Points on a hilly landscape, in no order, each with its height.
From any point a climber takes the steepest step (rise divided by distance) to one of its 5 nearest points. It stops when none of these is higher. Distance is the straight distance between rows; heights are no part of it.
j692: [155 118 146 102 114 119 117 139 150 141 128  91 126  95  81 127  99 114
 119 102]  h=503
j753: [164 127 154 110 125 117  94 125 148 153 114  88 142  65  71 150  85 121
 123 106]  h=653
j413: [151 117  64  76 107  75 132 160 137 158 127  63 113 201 124 129  88  85
 101 154]  h=404
j961: [147 123  74  80 119  77 129 163 128 159 130  70 118 188 132 125  88  90
  98 142]  h=442
j769: [131 129 112  87 121 116 131 137 132 140 160  92 127 136 109 117 117  92
 104 128]  h=393
j216: [148 115 144 101 118 115 119 117 140 141 129 132 116 108 127 121 133 127
 125 111]  h=413
j962: [ 92  95 154 182 148 176 147 111 119  84 112 182 124 126 149 121 175 170
 152 140]  h=390
j390: [138 136  78  90 122  81 131 164 120 160 140  84 120 180 147 118 102  93
 101 140]  h=468
j606: [144 121 150 133 123 122 108 126 136 158 140 121 138  46  86 149 124 134
 131 110]  h=612
j527: [109 135  42 140 125 129 144 161 104  73 136 183  97 233 196  87 159 112
 119 159]  h=54
j82: [146 112 147 120 122 113 116 112 137 151 123 140 126  83 116 134 137 129
 128 110]  h=500
j856: [111 115 195 214 157 164 141  97 113  95 102 186 149  84 151 133 161 186
 153 104]  h=571
j121: [116 137 129 160 141 149 127 160 124 101 127 182 106 164 171 127 164 152
 135 152]  h=341
j406: [116 148 133 146 135 148 133 165 128 106 127 159 107 172 162 122 147 148
 139 144]  h=339
j794: [118 158  71 135 121 115 149 148 125 118 105 133 120 205 162 114 120 101
 105 157]  h=482
j941: [124  93 204 150 157 137 121  94 113 120 134 135 175  40 116 151 137 173
 161  87]  h=491
j468: [134 124 171 105 127 144  91  86 128 144 122  78 165   4  54 157  89 128
 144 115]  h=600
j958: [149 117 146 126 117 116 112 126 140 156 137 128 128  65 100 138 129 130
 127 106]  h=570
j517: [142  90 191 139 138 145 110  80 121 124 146 117 153  23  97 160 123 174
 144  99]  h=299
j763: [124 128  98 166 114 132 134 156 121  78 131 177 105 214 178 104 169 134
 135 153]  h=270
j990: [136 111 184 125 124 156 105  90 123 133 148  96 147   4  65 150 100 165
 146  99]  h=471
j917: [122 122 117 168 133 133 123 160 122  83 120 189 112 199 184 121 170 144
 139 150]  h=265
j47: [131 127 144  97 132 127 126 117 138 123 119 135 127 152 145 128 135 124
 133 128]  h=324
j980: [115 148 127 125 133 136 139 137 135 111 128 129 131 190 143 128 132 123
 132 145]  h=306
j975: [111 106 162 153 135 133 132  99 123 142 115 140 162  82 107 135 150 140
 160 110]  h=332
j329: [111 148  88 158 111 139 151 167 117  91 132 149 110 208 156 100 148 117
 126 151]  h=379
j512: [110 159  99 137 126 126 144 140 131 113 123 128 131 201 147 121 130 107
 121 153]  h=352
j569: [113 126 199 198 151 160 133  87 112 114 115 182 148  71 149 144 154 192
 158  98]  h=657
j475: [118 157  88 129 121 118 141 129 129 123 123 125 129 198 154 125 125 100
 112 153]  h=394
j201: [109 128 201 214 164 166 140  93 116  98 109 193 160  65 144 147 168 187
 155 101]  h=609
j72: [156 122 132  96 112 122 119 119 153 134 130  78 127 110  72 130  92  96
 103 114]  h=415
j929: [111 124 202 173 151 149 128  98 105 128 136 157 161  56 138 137 149 182
 174  85]  h=568
j35: [ 95 123 138 163 139 172 143 115 121 102 120 184 116 119 145 123 172 158
 147 147]  h=395
j677: [139  99 163 143 126 134 112  88 128 143 146 119 154  49  91 159 139 154
 142 115]  h=474
j900: [111 140  39 132 126 128 147 175  99  83 133 169  94 225 192  82 148 110
 112 160]  h=187
j800: [102 142 148 125 149 146 135 144 133 121 107 157 125 134 143 119 140 136
 142 128]  h=346
j177: [112 140  47 140 121 129 147 173 103  89 131 166  97 220 184  81 151 108
 113 157]  h=239
j878: [141 124 137  91 116 121 125 118 137 134 155 115 115 136 121 119 129 115
 126 123]  h=543
j539: [134 144  83  92 125  90 131 157 120 158 146  91 123 167 141 120 106  90
 101 137]  h=452
j924: [134 151  51  99 105 108 142 146 124 131 103 118  93 221 177 107 103 107
 108 161]  h=552
j724: [136 107 148 140 126 120 119  97 134 151 128 137 149  65 104 145 145 135
 137 117]  h=473
j346: [123 149 117 114 124 123 135 118 134 124 135 122 131 185 144 133 130 110
 123 149]  h=295
j193: [139 120 119  88 120 119 129 133 142 131 150  84 126 119  90 120 105  91
 102 119]  h=310
j83: [110 135 205 193 154 161 130  84 110 116 125 185 157  52 146 148 159 190
 162  94]  h=734
j303: [156 123 151 113 120 115 110 140 147 149 125  99 132  79  79 133 101 122
 123 100]  h=585
j897: [119 148  56 126 126 117 152 167 117 104  94 136 107 217 172 100 113 103
 101 160]  h=493
j162: [132 160  80 108 117 101 132 134 123 148 140 116 117 183 161 121 120  95
 110 147]  h=460
j926: [139 128  96  81 134 106 130 141 134 140 146  82 128 133 108 130  97  82
  85 131]  h=355
j580: [111 155  91 150 121 132 150 155 125 103 122 133 125 207 150 110 133 106
 120 154]  h=411
j443: [146 128 153 123 131 125  99 132 138 155 129 101 147  41  72 153 102 130
 130 108]  h=654
j552: [107 146 142 126 145 147 138 155 132 110 117 147 121 163 149 121 138 138
 141 136]  h=327
j73: [135  87 191 144 144 139 120  85 120 127 137 124 167  47 102 157 134 171
 151  99]  h=388
j550: [129 139 130 102 129 126 127 114 138 124 134 124 127 170 143 131 133 117
 130 139]  h=344
j956: [104 115 174 169 130 150 140 103 120 136 123 142 154  84 119 127 150 160
 177 104]  h=466
j361: [150 131  92  76 133 103 119 131 140 146 137  75 119 133 104 137  82  84
  74 136]  h=298
j558: [100 119 158 175 128 174 149  98 121 115 117 170 119 101 134 121 163 170
 158 128]  h=461
j618: [104 111 167 184 131 172 145  95 117 104 111 176 124 106 143 123 160 179
 162 122]  h=492
j472: [102 138 130 148 147 155 131 151 127 108 126 182 106 143 164 125 161 153
 137 149]  h=359
j545: [154 116 146 110 113 115 115 133 140 149 135 118 116  89 106 122 122 128
 121 103]  h=490
j954: [103 125 147 134 136 137 137 115 131 137 103 154 142 101 123 118 148 128
 150 117]  h=234
j333: [164 131 123  95 104 119 107  99 154 139 126  76 125 105  71 136  83  90
  99 118]  h=400
j937: [136 134  90  84 136  94 132 156 124 151 148  85 130 153 124 126 102  87
  90 136]  h=412
j342: [ 92 128 151 151 131 155 145 111 122 131 113 157 137  97 122 115 155 145
 162 114]  h=307
j916: [110 124 186 182 135 154 140  94 110 127 123 161 141  82 136 129 149 184
 175  97]  h=576
j394: [135 147  59  85  94  93 139 160 121 156 123  96  93 213 160  99 102  99
 121 148]  h=515
j674: [ 97 123 131 161 148 163 137 132 124  97 120 189 113 134 158 130 173 153
 137 157]  h=375
j108: [139 141  70  92 112  85 132 163 119 161 129  89 112 196 154 107 103  96
 114 139]  h=489
j768: [143 131 164 105 137 136  87  95 134 149 120  83 162  15  60 161  88 123
 134 116]  h=634
j678: [ 97 144 138 143 141 162 138 139 127 117 119 173 114 120 147 118 158 145
 144 138]  h=369
j694: [117 127  76 158 111 135 141 149 116  73 135 181 107 227 183  96 170 124
 132 154]  h=182
j125: [114 150 122 144 128 141 143 159 128 103 130 137 123 196 145 119 138 129
 135 148]  h=353
j246: [163 124 142 100 112 118 106 119 153 139 122  79 132 100  68 136  89 107
 113 109]  h=523
j594: [120 142 110 159 114 141 140 167 123  98 137 156 108 200 160 111 154 137
 135 152]  h=342
j630: [160 137  85  71 127 101 109 125 140 156 139  69 104 132 109 141  67  92
  74 138]  h=276
j565: [159 139  96  79 115 112 111 107 147 146 137  74 116 111  89 133  75  81
  77 127]  h=275
j823: [155 126  82  76 133  93 121 144 137 152 137  71 114 152 119 139  77  88
  79 139]  h=356
j806: [114 116 184 197 139 163 143  93 116 109 109 175 132  90 146 132 154 188
 163 106]  h=581
j737: [124 124 148 107 140 128 127 118 138 131 102 146 127 128 140 125 136 127
 136 122]  h=321
j574: [168 125 150 103 112 116 100 122 151 145 114  80 134  87  68 147  87 114
 117 107]  h=594
j818: [108 114 210 157 160 146 125  98 109 121 139 152 173  30 123 140 148 176
 165  78]  h=418
j509: [139 122 154 130 126 132 107 119 134 155 149 109 146  32  75 156 118 143
 134 111]  h=607
j332: [131  95 163 148 133 129 121  89 129 143 133 127 161  63  99 154 144 153
 150 114]  h=437
j10: [115 110 152 139 134 126 133 103 133 142 107 144 151  87 115 130 150 129
 149 115]  h=314
j26: [159 121  71  77 118  84 121 150 138 159 133  61 110 179 122 141  77  94
  84 151]  h=378
j518: [140 128  54  71  96  81 141 166 131 155 122  72 106 217 134 106  97  81
 112 156]  h=451
j119: [139 109 156 140 122 127 112 102 131 153 146 126 144  46  90 155 136 147
 136 114]  h=553
j621: [127 117 148 112 137 123 123 112 141 136 105 150 132 108 134 125 142 127
 132 115]  h=373
j91: [139  92 178 142 133 137 113  84 124 132 150 119 157  40  94 159 130 168
 146 110]  h=362
j389: [112 145 142 120 142 142 134 143 136 114 119 138 125 172 144 126 134 132
 139 136]  h=315
j266: [119 101 200 157 153 140 125 100 111 128 131 135 171  56 115 144 140 173
 170  89]  h=727
j241: [113 121 122 171 148 139 123 156 120  88 117 193 116 175 178 130 174 149
 137 154]  h=291
j971: [126 133 112 163 117 138 130 162 123  89 133 172 102 204 171 114 159 143
 133 152]  h=311
j302: [152 115 147 101 111 120 121 137 144 141 139 103 119 102  94 119 115 117
 121 104]  h=453
j267: [156 135 158 110 133 122  87 121 142 155 113  90 150  43  65 158  87 125
 125 115]  h=689
j244: [142 131  79  81 131  86 132 162 124 156 138  76 124 170 135 126  94  88
  94 135]  h=438
j689: [110 121 192 175 142 153 133  99 110 133 131 152 154  72 132 132 146 184
 176  91]  h=534
j149: [132 140 120  94 119 119 127 114 133 135 155 116 123 160 138 129 134 110
 121 137]  h=414
j699: [109 154  74 150 120 131 151 166 118  99 120 142 119 210 155 102 135 104
 114 152]  h=419
j324: [111 149  53 137 123 124 153 176 115  97 112 147 107 215 169  91 126 104
 104 155]  h=436
j141: [131 119 172 123 129 150 103 100 124 142 150  92 153  12  63 156 105 151
 145 106]  h=522
j932: [131 156  60 113 110 104 142 141 122 132 107 124 103 211 175 110 110 102
 103 156]  h=533
j323: [151 117 146 100 111 116 122 129 140 144 142 115 115 108 109 116 125 120
 124 104]  h=423
j126: [ 91 132 148 156 129 164 145 113 123 124 120 165 125 102 129 116 158 150
 161 125]  h=371
j502: [149 127 104  84 125 115 123 120 146 137 140  81 125 119  87 132  88  82
  84 126]  h=282
j362: [100 117 126 169 157 156 131 141 121  90 116 197 119 150 168 132 180 148
 140 159]  h=350
j989: [163 122  56  70  97  81 122 148 143 163 140  57  99 193 113 143  81  85
  90 162]  h=349
j280: [126 160  80 120 117 101 137 128 125 140 129 122 121 193 162 123 118  99
 108 151]  h=472
j374: [130 152  94  97 120 107 131 132 124 150 160 105 124 162 141 123 123  94
 106 140]  h=391

Call two points neighbours if one is among the 5 nearest of the other. Go from one point of each pair to the other, from neighbour to neighbour, staying as high as possible. Name the lowest point that can't be avoided.
j267 and j266 | j73
j878 and j267 | j323
j878 and j924 | j769
j83 and j266 | j929

Where does a climber stop that starts at each point below?
j406 | j83
j823 | j924
j962 | j83
j926 | j924
j954 | j267
j389 | j924
j980 | j924
j121 | j83
j800 | j83
